Points, in no order, along strands that fork, close into loops and pass close to each other.
(in the rows, 128 means zero)
Two points are linked if the straight distance between their rows is under 116. Some points are linked to none.
Z_709: [ 98 144  84 122  65 131 174 140 197  96 141 113 133 107 131  86 155 112
 103 171  85 125 159 104 168  90  62 194 144 138 135 142 116]
Z_262: [ 89 118 184 162 115 163 100  81 120 138 115 103 125 100 160 138 135 109
 175 116 138 126  74 156  79 127 157  75 160  79 134 116 157]
Z_316: [ 81  91 190 103 114 149 136  67  85 128 152 108 118 128 142 121 119 135
 167 115 159 139  98 119  90 142 166  42 154  84 113 112 118]
Z_613: [120 134 158  93 105 114 117 115 153  11 138 104 108  50 105 157 142 157
 145 107 147 110 100  86 111  95 129 191 139  88 111 149 153]
Z_352: [137 196 114 118 122 149 139 175 180 134  92 142  80 179 110 168 161  79
  82  86  87  97 152 143 177 156 141 140 106 133 130 128 134]
Z_405: [129  75 143  78 138 111 164 103  85 111 162 126 125 138 119 112 112 158
 127 116 173 154 153  75 137 115 130 111 111 146 106 132 113]
Z_401: [137 136  49 109  94  99 153 146 133 122 175 142 158 107 130  87 124 144
 103 155 100 146 161  91 179  88  41 216 124 174 135 142 112]
Z_651: [139 115 152 168 151 112  90 111  98 125 153 127 145 119 137 154 112 136
 117 115 156 134 108 140 118 133 136 100 132 119 122 140 146]
Z_129: [178 154  84 173 163 122 116 171 115 184 129 137 157 166 136 125 111 131
  96 157  94 128 139 172 132 148  97 139 107 158 132 119 149]
Z_39: [153 104 126 102 152 118 148 129 110 192 109 134 104 164 134 112 144 111
 136 139 111 116 141 147 140 172 153 108  99 156 122  91  97]
Z_186: [143 172 136  80 135 123 120 152 126 119  71 172  62 109 110 183 175 100
 150  67 116 113 116 108 120 150 150 141 108 114 135 121 146]
Z_734: [121  78 126  65 133 123 195 113 110 129 138 124 120 147 117  85 129 157
 138 118 156 157 191  58 131  95 132 127 103 163 103 114 108]
Z_854: [153 153 130 177 142 163 117 156 156 205  99 113 133 189 139 151 134 111
 114 150  83  93 149 199 130 149 145 100 125 130 134 115 153]
Z_180: [131 136 111 149 124 123  91 121 147  93  99 123 136  51 131 134 123 122
 173 143 100 128  76 121 111  89  92 199 123 129 134 137 145]
Z_113: [100 109 109 120 114 148 169 120 125 198 119 117 143 169 166  53 107  91
 142 155 107 136 130 140 136 154 135  99 143 138 131 100  95]
Z_94: [137 133 172 152 148 126  87 119 118 122 137 129 119 128 124 185 137 130
 119  91 144 116 112 154 117 139 153  91 126 108 124 137 157]
Z_645: [102 138 101 113  76 127 192 141 199 107 141 121 123 148 123  92 161  87
  78 156 104 128 163 106 178 108  82 151 136 135 126 141 119]
Z_170: [131 158 113 172 116 151  93 137 179  82  95  99 133  73 119 132 136 114
 166 140  82 117  77 136 134  90  84 205 130 113 145 144 158]
Z_329: [146 197 119 131 134 158 122 177 167 154  61 149  78 158 109 178 172  77
 125  83  81 102 137 151 153 153 142 142 109 123 141 121 150]
Z_753: [137  82  80  73 170  96 141 120  61 165 108 156 150 101 145  68  99 158
 186 172 153 174 129  93  98 123 110 156  88 170 136 108  87]
Z_495: [ 72  68 131  81 103 143 166 100 101 111 145 111 145 100 131  65  94 181
 188 121 171 177 175  62  85  71 137 132 147 142 108 121  90]
Z_988: [153  95 131 157 191 115 103 125  47 204 124 136 133 137 142  94 105 166
 160 167 148 133 130 179  80 185 182  80 110 143 152 107  99]
Z_260: [ 95  97 178 118 116 136 111  69  91 129 127 118 116  91 149 133 124 126
 187 117 151 137  77 118  71 128 151  81 147  88 122 113 137]
Z_798: [109  85 152  91 125 113 114  79  86 127 116 132 125  73 142 127 114 141
 200 132 159 146  89  90  66 110 136 120 123 115 121 115 121]
Z_867: [123 154 154 166 108 131 116 131 172  10 147 101 136  93 103 154 151 126
  88 122 142 122 103 118 162 111 114 156 154  93 137 172 149]
Z_302: [117 164 111 179  99 157 123 140 192 102 101 100 141 107 126 115 144  98
 138 153  74 124  95 139 154 100  76 181 132 118 147 138 158]
Z_209: [ 70  72 133  70 106 143 159  97 105 138 113 113 138  85 138  73  94 161
 220 128 156 160 141  77  51  83 141 132 141 138 109 105  90]
Z_556: [193 179  72 147 165 109 123 190 131 173 123 155 146 172 115 133 124 126
  79 132  80 130 143 159 151 152  90 162  92 168 133 114 143]
Z_968: [125 120  74 117 106 107 155 133 128 141 148 134 148 130 144  84 118 120
 119 154 111 147 140 104 160 108  73 173 120 160 127 128 119]
Z_12: [125 135 160 117 116 103 119 117 139  16 162 124 117  82 100 161 135 145
 103  95 161 123 103  88 138 109 123 159 139 101 120 157 153]
Z_997: [ 97  95 105 103  95 129 165 111 131 140 134 122 140 124 147  76 111 116
 149 151 133 139 135  96 129 105 107 140 138 137 124 120 110]
Z_6: [ 98 137  94 206  95 140 103 144 121 145 168 110 198 149 160  87  92 129
 107 172 134 165 121 149 144 135  95 125 191 123 158 133 123]
Z_427: [ 76  99 120 151  89 127  90 103 111 107 137 113 165  63 164  92  79 135
 188 155 138 149  87 114  97  95 117 159 180 104 147 124 106]
Z_100: [171 163 139 192 180 128  75 146 125 111 133 138 163 115  98 194 105 145
 111 104 140 122 113 157 121 115 120 144 141 120 147 156 189]
Z_987: [128 126 165  97 108 142 149 128 149 144 128 124  79 191 123 151 159 109
  92 106 116  95 160 151 164 166 172  70 116 122 110 113  99]
Z_84: [119 145 151 170 104 127 125 130 167  43 160 112 138 127 106 154 147 114
  59 126 147 128 123 129 169 124 113 120 154 111 129 168 135]
Z_891: [102  85 158  72 110 114 127  86 104  95 119 119 107  56 119 143 131 162
 208 120 160 135 102  73  49  91 133 139 121 113 102 119 128]
Z_932: [ 97 108 166  85  92 122 132  94 137  47 131  99 102  55 113 145 142 162
 177 118 157 112 104  80  72  90 134 158 138  93  93 128 146]
Z_408: [156  96 156  87 171  89 105 106  69 126 141 151 115 108 115 154 130 152
 145 103 164 143 111 103 107 145 145 102  99 132 119 125 121]
Z_758: [136 155 137 188 125 143  88 133 168  35 127  97 144  77 106 149 135 131
 129 121 118 118  83 128 147  99 101 182 146  98 147 163 165]
Z_435: [ 93 142 175 153  95 182 138 110 184 133 107  99 103 153 145 141 168  80
 117 126 116 105 107 171 129 141 148  68 150  94 127 120 144]
Z_4: [112 111 109 152 113 114  88 106 108 118 121 128 154  59 157 111  96 130
 181 153 128 146  80 117  98  93 104 173 142 123 135 128 125]
Z_388: [ 94 134 165 174 108 179 118 102 162 145  99  98 120 123 154 133 149  84
 157 127 116 116  87 166 108 129 144  89 155  93 136 116 159]
Z_852: [152  95 101  66 175  83 121 118  94 149  99 174 130  91 124 115 134 146
 176 147 147 145 116  91  97 125 113 154  75 159 129 105 112]
Z_605: [155 125 104  77 165  89 115 134 115 150  87 176 114 105 122 133 153 117
 162 128 124 133 111 106 111 133 121 156  82 150 132 105 124]
Z_888: [162 145 132 177 163 156 109 156 122 221  91 119 146 169 141 160 126 134
 136 168  94  83 149 215  98 148 157 101 129 129 155 112 161]
Z_402: [ 84  82 190  85 116 152 167  75  85 109 172 106 116 152 126 119 118 155
 134 116 171 146 131 103 114 139 162  39 146 100 102 123 104]
Z_893: [153  95 121 113 173 112 136 120  71 195 115 136 122 144 143  90 123 134
 155 157 132 139 127 145 114 171 156 103  96 155 134  96  92]
Z_44: [114  80 138 110 121 108 132  92  75 102 168 127 146 106 138 108  93 154
 140 128 183 159 121  82 128 112 123 116 135 127 118 140 115]
Z_948: [131 116 154 131 121 145 139 115 132 161 144 113 113 189 142 125 131 124
  90 131 127 106 152 168 156 163 168  57 125 129 112 122  97]
Z_383: [179 183  74 121 175 101 116 180 130 153 103 178 130 147 102 147 138 113
  94 105  91 136 126 133 146 145 112 176  89 159 136 118 138]
Z_213: [142 134  76 103 109  87 144 143 147  63 177 151 142  96 102 114 126 146
  89 122 124 134 156  75 179  87  71 214 130 156 127 154 127]
Z_161: [ 87  78 125  81 101 144 192 105 127 114 147 112 132 128 123  61 122 170
 153 122 164 170 198  59 112  74 131 127 130 152  98 124  97]
Z_512: [ 70  97 113 117  76 138 144 106 134 116 138 114 150  94 153  74  96 125
 168 156 136 141 122 101 112  95 112 147 172 118 132 124  99]
Z_57: [151 199 125 119 144 148 112 168 140 137  51 166  67 120 105 191 176  93
 147  65  98 107 120 141 132 153 151 140 111 112 144 130 153]
Z_37: [122  95 149 154 132 103  98  92  75  95 179 122 154 102 138 133  96 149
 121 119 184 151 102 111 126 124 125 103 142 116 119 149 131]
Z_246: [169 128 136 162 187 126  89 154  93 213  85 148 140 135 127 167 142 162
 160 164 118  84 141 209  80 166 172  94 114 132 161 107 152]
Z_291: [114 115 105 153 126 147 149 144 105 199 145 112 154 194 168  45  83 121
 113 163 117 146 144 168 141 178 138  89 150 146 142 109  85]
Z_737: [144 107 142 165 154 137 110 123  81 206 134 112 136 169 152 107 101 154
 135 152 132 109 141 194 100 173 187  69 131 134 138 115 105]
Z_646: [145 111 144 160 133 145 125 121 107 183 154 103 134 199 150 101  99 154
  98 150 132 108 157 191 138 172 187  54 129 139 123 128  91]
Z_413: [104  76 106  74 133 120 150 107  84 161 106 136 148  99 150  68  86 148
 207 154 153 170 132  87  81 103 127 145 123 149 128 108  87]
Z_221: [175 168 143 157 164 113  82 153 125 109 167 148 139 164 106 196 104 163
  57  81 146 109 152 158 149 140 163 105 128 124 125 167 145]
Z_956: [139 171 119 120 124 127 139 165 171 121 133 140 101 189 110 154 143  96
  55  97 108 104 159 137 185 155 135 120 108 139 117 137 119]
Z_206: [186 182  55 107 179  77 122 173 117 117 130 196 133 131  89 150 117 132
  65  85 114 148 123 104 160 134 111 194  97 161 134 137 130]
Z_628: [115 157 159 177 111 180 129 132 193 139 116 102 121 177 133 158 154  92
  89 135 112 104 133 183 147 137 142  73 146 106 128 136 146]
Z_496: [144 115 137  81 127 128 168 139 138 178 104 133  81 186 122 126 157  98
 117 119 100 102 161 136 162 168 156 108 101 151 118  90  96]
Z_130: [182 190 132 179 175 142  85 164 144 118 139 141 151 164  91 215  96 151
  73 104 133 103 149 172 140 121 139 129 141 117 146 171 178]
Z_51: [126 156 122 189 121 171 131 145 175 179 114 106 148 180 144 129 130  95
  96 156  92 115 137 181 147 140 113 101 140 125 132 122 149]
Z_887: [108  99 113  88 110 137 191 116 141 162 126 122 122 162 143  74 129 102
 128 145 120 128 152 103 147 128 120 116 124 143 114 107 105]
Z_934: [161 151  77 100 142  75 140 158 132  80 167 174 136 127  93 138 113 136
  62  89 132 144 139  83 182 114  95 196 117 160 125 155 132]
Z_127: [116 162 179  87 105 139 127 134 130  90 121 134  54 150 109 197 172 118
 110  62 131 101 137 130 139 164 169  80 126  86 110 133 139]
Z_861: [162 138 123 178 160 104  79 134 110 101 154 145 164 103 117 158 109 142
 105 112 146 140 101 132 134 117 109 153 132 136 131 149 165]
Z_685: [112 136 151 165  93 131 146 125 165  74 168 109 142 156 117 141 146 103
  40 144 152 135 142 141 171 129 118  80 161 117 121 171 106]
Z_680: [156 147 162 115 152 106  92 131 107 109 156 147 100 147 105 192 130 149
  89  67 146 113 136 140 140 154 169  90 116 118 116 149 128]
Z_760: [143 133 134  50 143  99 133 141 116 127  80 176  77 108 106 164 169 123
 168  89 132 122 127  81 104 140 142 143  94 129 124 106 130]
Z_908: [153 127  88 174 149 127 129 153  95 201 138 121 152 180 155  81  97 133
 107 171 106 133 141 172 126 165 121 115 119 154 133 111 116]
Z_455: [100 134  99 102  76 138 160 137 204  65 122  97 111  70 122 104 152 125
 134 157  98 106 154 100 135  79  85 210 141 116 117 137 130]
Z_510: [148 121 153 169 188 122  73 128  81 189 102 138 151 109 135 173 136 150
 164 138 142 111 111 183  71 143 158  92 122 114 150 119 162]
Z_304: [105 153 116 182  92 151 135 135 183 103 127 105 147 127 134 113 143  95
 103 156  99 132 112 137 164 116  86 146 149 122 141 141 146]
Z_31: [110 155 121 119  95 131 175 154 200  99 135 124 112 169 114 129 164  81
  58 132 111 118 155 123 185 134 104 132 124 131 125 144 126]

A fork is a point with three links, a tip a point with one. Leave the first point through the second and follow the links. Name the first fork or tip that comes.
Z_260 / Z_798: Z_867
Z_605 / Z_852: Z_651
Z_495 / Z_209: Z_455
Z_388 / Z_435: Z_510
Z_246 / Z_888: Z_260
Z_556 / Z_129: Z_997
